Each row is a point on a tangle of strands that fork, close into loops and nearly touch. The rows are in no order.
Points whose rows are less than 47.4 apart are linked; no others are. Some points are linked to none.
pavip: [-38 -12  13 -15  26  14  10 -10  33  10 -15   5  10  22  11   4 -30   0
  28  16  27 -29  -3   5   9  -1  13  -1 -12  34  16  32  -2   9   5]
Kuru: [-28   7  15 -19   5   5  23  27  -3   5   2  -7  11  14  17  -1  18   8
 -20 -29   1  16  34   9   5 -23   9  19  35 -27 -56 -11  -2 -15  -9]
sema: [ 42 -17 -14  -4  11  -5  14 -23 -30 -11   2   6  -9 -12  -3  -4   3 -13
  33   4  20 -35  16  14  28  46   1  40 -19  24   6   8  -4 -31  12]
pona: [  2  25 -11  -8  14   9  -2  25  20  -3  29  12  33   4  -1  18  10   0
 -16 -32 -11  -3 -14  17 -31 -15 -34  -7  18 -19 -20  -7  10  -3 -10]
nisi: [ 29 -12 -16   4  -9 -19   7  -3 -28 -12  -5   5 -12 -13  -9 -12   6 -14
  19   1  13 -21   4  10  36  47   0  30 -13  23   4  -8  13 -23   3]
Noka: [ 30 -16 -21   2 -20 -26   5  -5 -25 -16  -4   9 -16 -15  -9 -15  -2 -13
  11   6  14 -20  -2 -13  18  37  -1   3   4   0  10  -9   5  -4  -4]
sisev: [  6 -14  -2   0 -16   8  -8  -4   1   3 -14   7  -9  -7   3  -1  -3  -1
  14  11  -6   0   5   6  24   0   9  -2 -18  29  22   2   2   1 -12]
Fata: [-21   0  14  12  -5 -29 -25 -13  -8   4  23 -22 -18 -22 -10 -27  16   0
 -14 -15  19  38   1 -27 -33 -15  14  -7  13 -29 -16 -11 -17  -4  12]
tane: [-18  -3  -9   6 -26 -21 -24  10 -22  -5  -2  -3   6 -17   0  -7  33 -13
 -13 -18   1   1  -7 -10 -13  -7   5 -19   9   7 -11   1   2  -2  -7]
rovu: [-18  11  -3   7  -9  -6 -16  13  -4   0  10 -11   5 -15  -8   8  27   2
 -22  -9 -12   8  -9  -5 -32 -21  -8 -18  19  -7 -13   4   2   6  -1]
rudor: [-35 -16  12 -22  19  17   7  -3  32   3  -8   1   9  18   0   3 -32   4
  36  17  24 -34  -9  -8   6   3  13  -9  -2  20  21  23   1   9  14]
Bini: [  3  17   3  -6  44  27  22  -9  48  21  -3   8  14  40  12   2 -25   3
  -4  -4  10   2   1  38  -7 -11 -16 -10 -30   3   2  22  -5   3  18]
Kise: [-20  -3  -2   5 -25 -15 -14  21 -31   0   5  -4  13 -12   3  -9  33  -9
 -17 -21   1  11   5  -3  -4 -16   8 -14   2  10 -16   1   2 -11  -3]
kaben: [ 35 -26  -3  -5  -8  -7  26 -16 -11 -13   4  16 -16  -8  -9 -11 -30   0
  32  17   5 -22  -1 -25  31  19   2   0   1   1  23  -5  -9  -4  -1]
kugi: [  4 -19  -7 -12 -16   7  -5  -9   9   0 -17   7  -3  -3   3   1  -9   0
  24  13   3 -21   4   1  20   1  12  -4  -3  25  26   2  -4   2  -9]
paz: [ -5   9 -16  -9  -1  21 -10   8  18   5   2  -3  20  12   3  16   4  -2
   3  -6 -18  -8  -3  16 -10 -16 -11 -16  -2  26   9   0  -5   7   1]
tis: [  3  -8 -15  -9  -7  -3 -13  -8  18  -1 -12  -6   2   0  -8  13  -9   1
  16  12  -6 -19 -11 -18 -18  -1   4 -26  16   0  26  -3 -11  23  -7]
lobuv: [ -8 -18  -7 -24  -5   2   0 -11  18  -7 -13   2   6   5   2   3 -18  -1
  29  13  10 -43  -3 -15  -6   5  16 -10  17   3  33   3 -11  10   1]
dunu: [ 18 -15   6  18  -2 -13  11  -8 -13  -9  -9  11 -25 -10  -4  -7 -12   5
   9  10  -4  23  -7   6  38  22  16  22 -39  27  16  -1  15  -6  -9]
muzol: [  0  -4 -31 -17   2 -31 -28 -31  12 -13 -21   6  -7 -22  15  -7   2 -18
   8  -1   9 -44   0 -17 -24   2  -4   7  17 -23  14  -7 -13  22 -11]
Gurop: [-15  -5 -32 -22  -3 -15 -25 -21  16 -13 -19   8  16  -3   9  11   8 -19
   9  -5  -1 -43  -6  -9 -30   1   6  -6  15  -3  19  -8 -10  13 -10]
kimu: [ 26 -17   1  18   6 -18  20 -14 -13 -11 -10  13 -26 -10  -9 -10 -14   2
  20  10   0   5  -8  10  43  29  11  29 -33  29  15   1  13 -13  -7]
Bovu: [ -4  12 -14   6   6 -15 -28  -9  17   3   2 -12  -3 -13 -12  12  13  -4
  -5   2 -12   0 -20 -14 -40 -11 -12 -24  17  -9   7  -4  -5  25  -4]
Fita: [  8 -16 -34   3 -17 -31 -22  -1 -30 -14 -22   6   4 -26   7 -18  34 -29
 -11 -24  30 -31   4  -5  -4  43  -6  20  10 -12   0  -5   2 -19  -6]
Zab: [ 16  22   4  -5   9  31   1  17  35  12  12  -4  17  17 -18  23 -10  15
 -14  16 -14  -2 -13  13 -11 -14 -24  -8  -5 -24   0  -3  -3  12  14]
vubu: [ 33 -23  -2   6   5 -13  21 -20 -10 -11  -4  16 -22 -10  -7 -11 -21   1
  31  14   4 -10  -2   3  44  26   9  23 -24  22  16   2   4 -15  -3]
rudu: [  7   2  25  24   4  37  11  -5   0   4  -5   7 -29  -1   3   5  -2   3
 -17  27 -24  40   8   4  13   0  15  12 -30  -1   5  14   9   4   7]
Lam: [-23   8   9   1 -12  -5  -3  22 -13   1  16 -11   9 -12  -5   2  27   5
 -25 -10  -4  16   8  -3 -22 -25  -1  -9  22 -14 -28   4  -1  -5   3]
tuz: [ -4  -6 -28 -22  -2 -22 -22 -26  15 -14 -21   7   5 -12  11   2  -1 -14
  11   0   7 -47  -1 -14 -28   5   5   0  18 -16  22  -6 -13  17 -10]
maki: [ -5  -4   7  21 -19 -44  -1  -4 -48 -10  16 -22  -1   1 -16 -21 -17  17
  -9  -5  29  40  -9 -15  -1  20  20   1  -4 -11 -18 -23  -8  -8  16]
pubi: [ 33 -10  11   5 -16 -10  17  -3 -20  -7   0  -2 -27  -5 -16   4 -34   9
   8  20  -4  26  -8 -40  25   9  -6  -5 -15  -3  21 -11   9  11  -5]
Leba: [ 16 -13   3   8 -13  -3   1  -4 -10  -3 -10   8 -19 -10  -2  -4  -9   4
  12  15  -7  18   2   1  33  10  12   5 -30  23  21   1  13  -2 -10]
Fulu: [  2 -30  18 -12   4  13  18 -15  15   0 -11   5  -8   1  -2  -5 -39  15
  41  25   9 -17  -2 -26  27   0  10 -10   1   9  32  10  -6   5   7]
Roko: [-22  19  28  -7   4   9   6  33  11   9  13  -4  10  10 -13  10   5  10
 -26  -2   1   8  -2   5 -10 -12 -12  13  36 -41 -56 -12  -1   6  -9]
tagi: [  4   8   4   5   5  37  -1   8  18  14  -4  -6  -1   6   6  11  -1  10
  -7  12 -21  11   6  16   3 -16  -5  -3 -15  15   8   9  -1  10   7]
kemol: [ -6  24  14   5  34  30  10   6   3  12   2  -8  -5  15  39   1  15  -2
 -13 -45 -15   7   2  42  -3 -22 -19  20   4   4 -12   6  14 -14 -15]
ripad: [ -4  21  -5   2  29  27   3 -10  17  19  -3  -1   9  26  33   4   4  -7
   0 -31 -13   0   3  39  -5 -22 -22   2  -8  31   5  12   1  -7  -4]
somu: [  2   7   4  10  18  41   8  -4  28  18 -10   0  -3  16  12  10  -8   9
  -6   7 -13  11   6  26   1 -15  -4   1 -21  18   9  18  -7  12  10]
Lobeg: [ 34 -24  -4  -9  10  -2   9 -26 -21  -4  -1  14  -6 -10   4  -8   0  -8
  35   7  27 -42  20  16  26  32   7  39 -20  20  16  17 -11 -33  11]
Telek: [ -9  -4  11  14 -20 -35   2   6 -49  -7  13 -19   8  -1 -12 -16  -7  15
 -10  -1  14  40   1  -4  13  16  30   7 -16  -6 -19 -15   3 -16  17]
bepu: [  7   2   4   3 -11  24  -8  11   4   7  -4  -9  -3  -1  -4  12   2  11
  -4  18 -20  13   5   0   2 -13  -2 -12 -10  10  12   6   4  13   2]
Bis: [-15 -21  13   6  17  11  16 -26  25  13 -28  16  -3  11  14  -2 -23   9
  25  17  15 -10   7   7  17  -3  19   4 -19  36  23  32 -12   5  -7]
Kaze: [ -2   3  21  15 -18 -29  -8 -12 -36  -4  25 -23 -17   0 -19 -16 -11  11
 -20   8  23  46  -2 -33 -14   1  15  -8   3 -25 -16 -14  -5  -7  13]
gite: [ 34 -10  -6   8 -17 -29  23   1 -26 -16   5   4 -26  -9 -16  -9 -23   1
  12  11   6   4 -12 -23  32  30  -6   4  -8   6  10 -15   9   3  -1]
Ler: [ -2  16  21   7  -7  13  -9  19  -2   8  12 -17  -5  -4 -20  14  13  13
 -26  21 -10  15   0 -11 -20 -14 -11  -7  19 -27 -16   2   5   5   6]
rosog: [ -5   9  29  12  -5  25   6  14 -13   4   8  -4 -15  -5   1  -2   9   4
 -24  23 -22  33  17   3  12  -7  11   7 -12 -10 -10   4  13  -3   9]
peri: [ -7  24  12 -14  27  26   7  30   7   2  13  -4  14  14  23   8   8   4
 -12 -44 -13   2   1  30  -2 -17 -20  20  14 -18 -33  -8  23  -9 -16]
feles: [ 22 -25  -2   0  -7  -5   7 -16  -1  -4 -12  15 -16  -9   0 -10 -15   0
  30  15   8 -14   6   3  39  15  12  13 -17  24  23   4   2 -10  -8]
Bugog: [-19  13  41   8  -5  15  11  20   1  12  10 -12  -1   5 -18  -3   8   8
 -23  28  -6  20  16  -7   6  -9   4  10  28 -41 -45  -9   2  -5   1]
pud: [ 13   1   3  -6   7  29   1   7  29  15  -3 -15   8  17 -17  25 -17  19
   9  26 -11   2  -9  -9  -7 -13  -6 -21  -9  -6  20   4  -9  18  17]
tel: [ -4  22   4   1   2  14  -6  26  12   4  18  -6  13  -1 -13  19  11   9
 -25  -2 -15   1  -9   9 -26 -17 -23  -6  19 -20 -18  -1   5   7   1]
Demut: [ 13  16  16  29  25  46  27 -20  20  21 -23  10 -13  25  22   9  -6   7
 -27  -5  -5  13   1  38 -12   0  -1   2  -7   7   2  31 -10   4   1]
Toz: [-19 -10 -18   5 -28 -24 -29   9 -29  -6 -12   7  11 -15   5 -10  38 -23
 -11 -25  12 -12  -7  -7  -1   4   5  -9   4   9  -8  -6   2  -9 -13]
Nula: [-24  14  15 -23  17  10  19  34  -1   2   4  -8  11  16  23   5  17   7
 -17 -39   0  10  20  13   3 -21   0  21  31 -25 -55 -11  10  -9 -13]
kipel: [ -7  10  24   8 -15  -2  -9  11 -17   4  15 -19 -11  -7 -17   1  11  11
 -25  19  -1  28   8 -20 -16 -13   3 -10  16 -26 -16   2   5  -3   8]
kotek: [ 18 -11  19  15  -1  16  12 -12  -4  -1 -11   4 -30  -6  -4   6 -23  12
   4  26 -18  40   0 -11  26   5  13  10 -37   5  21   6  12   4   0]
gov: [  1 -24  14  -8   8  18  12  -7  22   6 -14  -7  -2   7  -6   7 -37  18
  38  25   4  -7  -5 -26  15  -3   8 -19  -1   7  32   8  -9  14   7]
Gazit: [ 40 -18 -26   1  -4 -23  15 -21 -21 -17   5  15 -17 -19  -2 -17  -8 -23
  11  10  19 -38   7 -25   1  33  -4   7   8 -20  11  -3 -18   6   2]
poko: [ -6  15  25   9   0  34   5  22  -1   7   5  -7  -9  -2   1   2  10   7
 -25  18 -23  20  15  10   6 -13   0   8   0 -14 -16   3  10   3   7]
Zumo: [ 16  12   3  -7  12  30   4  11  38  16   5 -12  16  24 -22  26 -17  18
   1  25  -8   0 -13   0 -11 -13 -14 -17 -11 -18  14   2 -10  15  23]
gaku: [ 34  -9 -18   3   4 -14  13 -13 -32 -14  -3   0 -14 -11  -8  -6   7 -16
  22   2  13 -24   7  14  34  54  -3  44 -17  29   0  -2   9 -28  10]
suti: [ 11 -28   1  -9  -9   4   4 -17   7  -1 -15  13  -9  -4   4  -6 -16   2
  33  17  11 -24   7  -1  31   6  15   5  -9  23  28   7  -5  -7  -6]
Suge: [ -8  19  -9  -5   8  26  -5  13   3   6   8  -3  15  10  21   7  17  -7
  -8 -28 -20  -3   3  27  -2 -25 -19  -3   0  27  -5   0   6  -5  -5]
pano: [  0  27  13 -16  20  29   4  31  16   2  13   5  17  16   9   9  -4   6
 -18 -31 -12   0  -8  31   0 -10 -25  15   9 -30 -36 -12  19   1 -13]
seli: [  1   1  20  13  -7 -20   8   8 -40  -9   5 -10 -16  -2  -9  -9 -11  16
 -12  15  -2  45  -6  -7  29  21  25  14 -34   4  -3 -14  17  -4  14]
finu: [-11  -1 -28  -2 -10 -24 -35 -15   3  -8 -17   2  -3 -19   3   0  21 -16
  -1  -7  -3 -20 -13 -12 -24   0  -2 -15  14  -4   6  -6  -3  17 -14]
bosa: [ -6  19   8   5  13  35   2  13   5  11   4  -4  -1   5  23   4  12   0
 -17 -18 -22   8  10  30   2 -22 -12   7  -7  15  -5   5   6  -1  -2]
Zapo: [ -1  -1  12  15 -12 -35   8  11 -47 -11   7 -15  -4  -2 -11 -15 -12  19
  -7   4  10  38  -7  -5  25  28  23  12 -23   5 -10 -19  11  -6  15]
nisab: [  4 -13 -30   7 -18 -38 -27  -9 -22 -14 -18   8  -9 -27   3 -24  22 -28
  -9 -17  25 -23  -3 -12  -7  33  -3   8  11 -17  -4  -6   1  -3  -8]
kapaz: [-18  21  13 -16  19  17  14  34  -3   1  11  -9  11  10  24   7  18   4
 -16 -42  -7   5  12  20   0 -24 -11  19  21 -15 -40  -6  16 -11 -13]
gor: [ 10  -9  12  13   6  37   9  -9  17  12 -16   1 -17   2   1  12 -15  15
   5  28 -16  26   7   0  12  -8  10   0 -28   9  20  17  -2  13   8]
miku: [ 41 -17 -20  -3  -8 -17  18  -8 -26 -17   2   9 -15 -14  -9 -11  -8 -11
  21   7  12 -28   3  -6  30  42   0  17  -4   8   7  -6   3 -13   5]
gumu: [ -3  -6 -10 -16   4   3  -8  -5  28   1  -8  -8  13  13 -12  17 -18   4
  24  15  -4 -20 -14 -18 -20  -2   6 -27  11   1  28   1 -13  22   4]
fafe: [ -7  -2 -10  13 -15 -37 -31 -12 -10  -5  -3  -4 -25 -23  -7 -24  14 -12
  -8  -9  12  10 -12 -29 -18   6  -2 -16  10 -12  -2  -8  -2  16  -8]
kuv: [-19   5  -8  10  -5 -35 -39 -14  -1  -1   0 -12 -21 -28  -2 -21  23 -13
  -8 -15   6  12 -13 -27 -26  -6  -2 -15  12 -13  -6  -7  -3  18  -4]
kupa: [  4   4  24  14  -6  26   2   6  -9   5   1  -3 -20  -4  -2   4   1   7
 -15  27 -23  36  11  -3  15  -4  11   5 -23  -3   4   5  14   2   8]
virik: [  9 -27  15   9  12  -6  19 -39   4   4 -20  31  -9   2   6 -12 -15   3
  30  18  22 -26  10  10  31  12  20  26 -20  28  23  30 -10 -20  -9]
Kal: [  0  10  10   4 -13  15  -8  19  -5   5   6 -14  -2  -6 -10  11  11  11
 -16  16 -19  15   3  -4  -9 -14  -6 -12   5  -4  -1   3   7   8   4]
popiz: [ 22 -28   7 -10  -6   3  21 -18   2  -8  -2  12 -15  -5  -3 -10 -35   8
  37  22   7 -21   1 -27  30  10   7  -6   4   4  31   1  -8   0   1]
Romok: [ 23 -25   7   4  14  -7  14 -37 -11   1  -9  26  -8  -3   4 -11  -7  -4
  34  12  25 -36  16  16  31  24  14  38 -23  25  17  25 -12 -31   2]
laka: [-15   4 -30 -18  -1   2 -20  -5  23  -5  -4   8  30  14   3  19  10 -19
   9 -10 -11 -26  -7   5 -28  -6  -4 -20  10  17  12  -7  -6   7  -4]
sugob: [  9  -5  -2  20 -21 -45   7   6 -39 -18   6  -8 -13  -6 -15 -22 -15   6
  -3  -1  23  20 -15 -19  12  36   2   1  -2   3  -8 -22   9   0   8]
guni: [  3  20 -24  -3  13  -4 -14   5  34   2  20   7  31   4 -13  20  10  -6
  -5  -8 -16  -6 -20   9 -48 -12 -25 -23  11 -10   1  -5  -5   8   1]
Sal: [-13  17  33   5   0  26   6  28   3  10   9  -9  -2   4  -9   2   8   9
 -28  20 -16  15  13   3   3 -11  -5  10  17 -31 -33  -5   7   3   4]
Vobu: [ 28 -16 -24  -3 -17 -24   0 -16 -13 -15  -7  13 -17 -18  -2 -15  -3 -15
  10   7  15 -33   1 -22   3  26   1  -1  12 -14  16  -6  -8   7  -9]
Des: [-17  -1 -27 -24  -1  -3 -18 -10  25  -8 -12   7  24  11   1  16   1 -15
  16  -1  -3 -36  -7  -3 -29   2   7 -16  12   8  21  -5 -10  12  -4]
pavoz: [  6  22   7   0   4  31  -2  25  17   9  11  -7  11   7 -10  18   2  13
 -21   9 -20   3  -4  15 -11 -14 -21  -1   5 -16 -11  -2   4  10   7]
Mis: [-24  14 -10   6  10 -29 -41 -13  15   5   7 -17 -16 -30  -1 -12  28 -11
  -6 -16  -4  10 -17 -25 -35 -17  -8 -11  14 -12  -9  -8  -4  21   1]
dekeb: [  7 -12 -15   8 -24 -30  -7  11 -36 -12  -8   2   0 -12  -7 -18  15 -18
   4 -10  19  -9  -2   1  22  42   3  14  -3  15  -4 -12  16 -19  -5]
rasef: [  7 -21  -7 -22  -8  -3   5 -16   7 -11 -11   7  -2  -4   4  -5 -17  -1
  28  13  14 -49   0 -21   0  10  15  -7  20  -8  33   1 -15   8  -1]
Loro: [ 15  -2  17  12  -9 -19  16   4 -33 -14   0  -4 -27  -4 -10  -4 -21  15
  -5  15  -5  39 -12 -16  34  23  12  13 -33   6   7 -14  21   2   8]
veriv: [-26 -10  12   0  30  15  17 -17  33  18 -25   8   6  23  15   5 -26   5
  19  17  17 -10   3  11   7  -7  14  -6 -19  35  17  36 -12  12   2]
guga: [ 34 -20  -3   0 -13 -15  23  -8 -15 -12   0   8 -23  -9 -11  -6 -30   3
  25  18   0  -2  -6 -22  36  20   0   2  -9   8  22  -8   4   0  -5]
fise: [  5  16   2   2  34  36  16  -5  42  20  -6   3   8  29  12   8 -19   8
  -7   2  -3   4   2  36  -5 -14 -11  -3 -25   8   4  17  -7   8  16]
zer: [ 18 -16  14   8   1  22  11 -12   9   6 -16   1 -21  -3  -5  10 -26  16
  15  27 -15  29   4 -15  23  -3   9  -1 -29   7  25  10   5   9   1]
susi: [-15  11 -33  -7   1  -5 -24  -5  16  -7   0   7  29   2   2  18  22 -20
  -2 -17 -17 -20 -15   2 -36 -11  -9 -20  13   9   2  -7  -2   9  -8]
ton: [ -8  13 -13  -8   9  25  -7  -2  16  10  -1   0  16  20  21   9   7  -9
   5 -20 -14  -6   3  29   0 -20 -16  -7  -8  38   6   3  -3  -1  -3]
Zata: [-20  18  -5   7   7 -11 -16  10  13   3  18 -10   5 -18 -11  12  26   0
 -22 -13  -9   7 -17  -4 -45 -21 -17 -12  24 -17 -18  -1   1   8   1]
Kulor: [  8  -4   4  17 -17 -40  10  13 -41 -16   3 -10 -10  -4 -13 -17 -13  12
  -2   1  13  24 -11 -10  28  35   9  10 -14  10  -6 -21  14  -3  10]
Ref: [ -9  -3 -31  -5  -6 -31 -39 -24   3 -11 -21   4  -9 -26  10  -8  19 -20
  -2 -10   7 -29  -8 -16 -21   5  -5  -2  13 -14   3  -8  -5  18 -15]
Dagu: [-12   4  -9   1 -19  -3 -19  12 -11  -2   0  -6   8 -11  -2   7  24  -3
 -13  -9 -13   1  -6  -3 -16 -15  -4 -21  10  10  -2   2   3   7  -6]
repe: [-25   8  33   1  -9   7  18  16  -3  11  10  -9   3   8 -11  -8   7   7
 -25  18  -4  25  29  -3   9 -13  15  12  29 -39 -48  -8  -3 -13   0]
zitir: [-11  20  18   2  23  32  11  18  -3  10   4  -5  -6   6  32  -1  17  -2
 -22 -33 -17   9  12  32   3 -21  -7  18   6   2 -22   5  11 -10  -9]
nuv: [-17  20  18   0   4   6  -2  28   9   6  20  -9   7  -5 -16  16  14  11
 -30  -1  -2   6  -5   2 -28 -16 -17   3  33 -33 -38  -3   1   3  -2]
Zosa: [ 14 -16 -20  -9 -20 -16 -11 -13  -4 -13 -16   7 -10 -13   1  -4   1 -10
  12   7   7 -32  -2 -16  -2  13   5  -9  15  -5  23  -6  -8  10 -14]
mal: [  0  25   3   9  38  27   6  -7  10  16  -2  -4   4  25  39   3   9  -3
  -7 -44 -13   4  -1  45  -8 -19 -24  13  -1  10  -2  11  11 -16 -13]
lup: [ -5 -30  21  11  17   1  26 -36  16   6 -26  26  -8   3   9 -11 -26  11
  28  23  17 -15   6   0  27   5  23  11 -19  28  27  34  -9  -8  -8]
gik: [ -1  22 -24  -2  16  -1  -9  13  27  -2  27  14  36   1  -3  19  17  -9
 -11 -26 -15  -4 -17  12 -43 -15 -31 -16  16 -12 -11  -5   3   0  -6]
Suzav: [-15 -14  -5 -24   2   9  -2  -5  26   0 -11  -3  13  15  -4  10 -20   1
  31  15   5 -30  -7  -9  -5   1  12 -18   7  12  28   4 -10  13   6]
Nok: [ -6   6  23  11 -20 -16  -9  -1 -28   0  19 -20 -14  -3 -17  -8   2  10
 -23  15   9  40   4 -28 -15  -6  11 -12   7 -24 -15  -4   2  -8  10]
rokin: [ -9 -15 -23   5 -26 -27 -26   9 -34 -11 -19   7  12 -18   5 -14  39 -29
  -8 -27  25 -21  -3  -5   4  29   1   9   5   2  -6  -9   4 -19 -12]
dagit: [  2  22 -17 -17  30  23  -3   2  28  10  15   9  33  34  20   5   4 -12
  11 -39  -4  -5   2  34 -11 -18 -32 -10  -3  20   3  -2   8 -18   0]
Todos: [-18   5 -28  -2  -7 -18 -32 -11   7  -9  -9   2  10 -14   1   8  27 -17
  -4 -13 -12 -17 -16  -9 -32  -9  -5 -17  15   3   2  -5  -3  15 -12]
tipe: [ -7  13  -4 -17  38  20   9  -2  46  18   3   6  25  41   9   3 -21  -9
  12  -6   9  -4   4  32  -7 -12 -15 -17 -25  22   4  18  -4   1  16]
gatu: [ 35 -18 -17 -10   2 -15  14 -24 -15 -16   4  17  -9 -19   8 -18 -12 -15
  16   8  20 -54  10 -27  -6  21   5   4  12 -25  20   4 -25   8   7]
Gisu: [ -5  21 -30  -8  12   6  -9  10  16  -5  21  12  40  13   8  17  24 -18
  -1 -36 -16 -13 -11  12 -32 -16 -26 -19  15   9  -7  -8   6  -7  -7]
Lisub: [ 10  26  -1 -17  16  22  -1  28  22   0  25  14  32  15   4  13  -3   6
 -14 -34 -11  -2 -10  28 -14 -10 -36   3   8 -28 -24 -11  17  -6 -11]
tofid: [-31   5  12 -13  -6  -3  16  24  -3   3  10  -8  13   5   5   4  19  11
 -24 -21   8  16  27   2 -10 -27   4  12  39 -30 -55  -7  -9 -15  -4]
dazop: [ -2  23 -24 -14  16  18  -7  10  18   0  19   8  37  24  12  13  14 -16
   5 -37 -14 -12  -5  21 -19 -18 -30 -16   8  18  -1  -7   6 -13  -4]
sol: [  6  19 -14  -6   9   8  -8  11  31   5  17   0  26  11 -18  24   3   4
  -7   3 -16  -4 -18   9 -37 -13 -23 -22   6 -11   5  -3  -7  11   6]
mot: [  8  -2  16  22   8  41   9 -10  13  11 -14   7 -22   1   7   9  -5   8
 -11  22 -19  31   9  11   8  -6  11   5 -29  11  12  20   0   7   5]
rud: [ -2  -5   4  -7  17  31   8   1  37  16 -10  -9  10  20  -7  17 -25  15
  18  23  -3   2  -3   2   2 -13   1 -16 -20   9  19  13 -12  17  19]
pamo: [-12  25  20 -11   9  20   5  36  10   3  16   1  14  11  -2  12   3   8
 -25 -13  -9   0  -5  17  -7 -10 -21  13  23 -34 -46 -11  11   6 -10]
bik: [-27  17 -10   7  13 -21 -28  -2  18   4  16 -13  -4 -27  -5   3  30  -7
 -13 -18  -8   9 -19 -12 -47 -22 -15  -9  20 -15 -17  -4   0  12   1]
Debog: [-19  -5   6   7 -27 -22  -9  19 -38  -1  10  -6  13 -10  -2 -15  24  -4
 -16 -16   8  25   9  -2   2  -9  19  -9  -6   3 -21  -2   2 -17   3]
sanaz: [ -5 -17   5  -9   6  23   5  -4  27  10 -15  -7   2  11  -2  10 -26  15
  28  24   0  -3   0  -8  11  -8   8 -16 -11  16  27  11  -8  15   7]
Nesab: [ 19 -20 -11 -20  -7  -9   6 -20  -2 -14  -6  12  -5 -12   9 -11 -12  -6
  21   9  18 -54   6 -21  -4  14  12  -1  19 -18  29   0 -19   6   2]
lilo: [ -4 -11 -19  11 -22 -41 -26  -6 -20 -12 -11   3 -13 -23  -3 -25  17 -19
  -7 -13  19  -4  -9 -18  -8  21   0  -7  10 -11  -4  -8   2   5  -9]
Vot: [ -2  -1  10  22 -18 -42  -6  -7 -38 -11  20 -18 -16  -2 -17 -23 -16   9
 -13  -5  29  42 -12 -29  -9  15  12  -6   0 -16 -10 -22  -9  -1  12]
fudu: [  4 -12 -18 -11 -18  -7 -14  -9   7  -7 -17   0  -2  -7  -3   6  -1  -4
  13   9  -2 -24  -6 -14  -8   2   6 -19  15   4  24  -5  -8  17 -12]
lupet: [  0  22 -10  -8  41  20   3 -12  29  19   4   5  22  42  29   0  -4 -10
   9 -35  -1  -1   4  42  -9 -16 -30  -5 -13  22   4  10   5 -16   0]
Tivam: [ 25  -6  -9  16 -18 -41  21   2 -33 -17   8   0 -24  -6 -18 -14 -21   0
   2   7  15   8 -18 -28  22  35 -10   4  -2   3   2 -19   6   6   3]
zum: [-28   6  16  -5 -11  -3   8  23 -11   4  17  -9  10  -5  -2   0  22  10
 -26 -11   3  18  22   0 -15 -29   5   4  30 -24 -42   0  -6 -15   1]
tegom: [  2  15 -15  -6   1  17  -8  14  19   3   8  -4  22   7  -7  20   6   3
  -5   0 -19  -5  -8  11 -22 -16 -17 -19   5   7   5  -1  -3  10   4]
roto: [-21   2  21   3 -18  -8  14   8 -27   5  18 -10   9   3  -4 -14  10   5
 -25   7  -3  36  32   3  11 -13  31  10   1 -24 -35  -3  -4 -26  10]
zeg: [-17   0  19   6 -15 -14   8  12 -37   2  17  -9  10  -2  -2 -14  12   4
 -22   0   0  39  23   5  13  -6  32   7 -15 -10 -24  -5   1 -21  12]
moso: [ 20  -6  19  10  -6   1  13  -3 -21  -8  -4   0 -31  -4  -8   4 -23  14
  -1  22 -14  44  -6 -18  31  13  10  10 -37   2  15  -6  19   3   3]
dokoz: [-13  -3   1   9   5   4   3 -30   5  20 -30  23  -2  17  32   0   4 -12
  11  -8   8 -11  10  27  15  -4   4  13 -19  48  21  22 -22  -3 -24]
batam: [-14  -5  10  10 -24 -29  -5  12 -43  -3  13 -12  12  -6  -8 -18   9   4
 -13  -6  10  34  10  -3   7   4  26  -2 -14  -3 -18  -7   4 -18  10]
zivun: [-23   1  23  -1 -15  -2  23   8 -12   8  14  -8   8   8  -5 -12   8   6
 -24   9  -4  33  37   2  13 -15  28  16  18 -34 -47  -9  -9 -24   5]

A piece is two or more points that can be reached from each other along the links. Count, over all rows, the pieces, the separate loops (a circle has one, a figure eight two, a Y none), the forks (points with three links) and the tips (points with one).
pieces: 4
loops: 8
forks: 10
tips: 2

A fork is a point with three links, a tip a point with one. Leave the first point through the second and follow the links. Name the first fork or tip that comes.
bepu, Kal: Telek
Bis, lup: Vobu
mal, kemol: ton
Ler, Kal: tipe
gov, sanaz: pano
kotek, zer: batam

Name the points in between on the shortest way along the links from the first point to the second, in order.
nisab, gite: Fita rokin Toz tane Kise Debog batam Telek Zapo Kulor sugob Tivam
somu, batam: tagi bepu Kal Ler kipel Nok Kaze Vot maki Telek
dagit, Zumo: dazop Gisu gik pona Lisub pano pamo Roko nuv tel pavoz Zab
kapaz, Debog: Nula Kuru tofid zum Lam rovu Dagu tane Kise
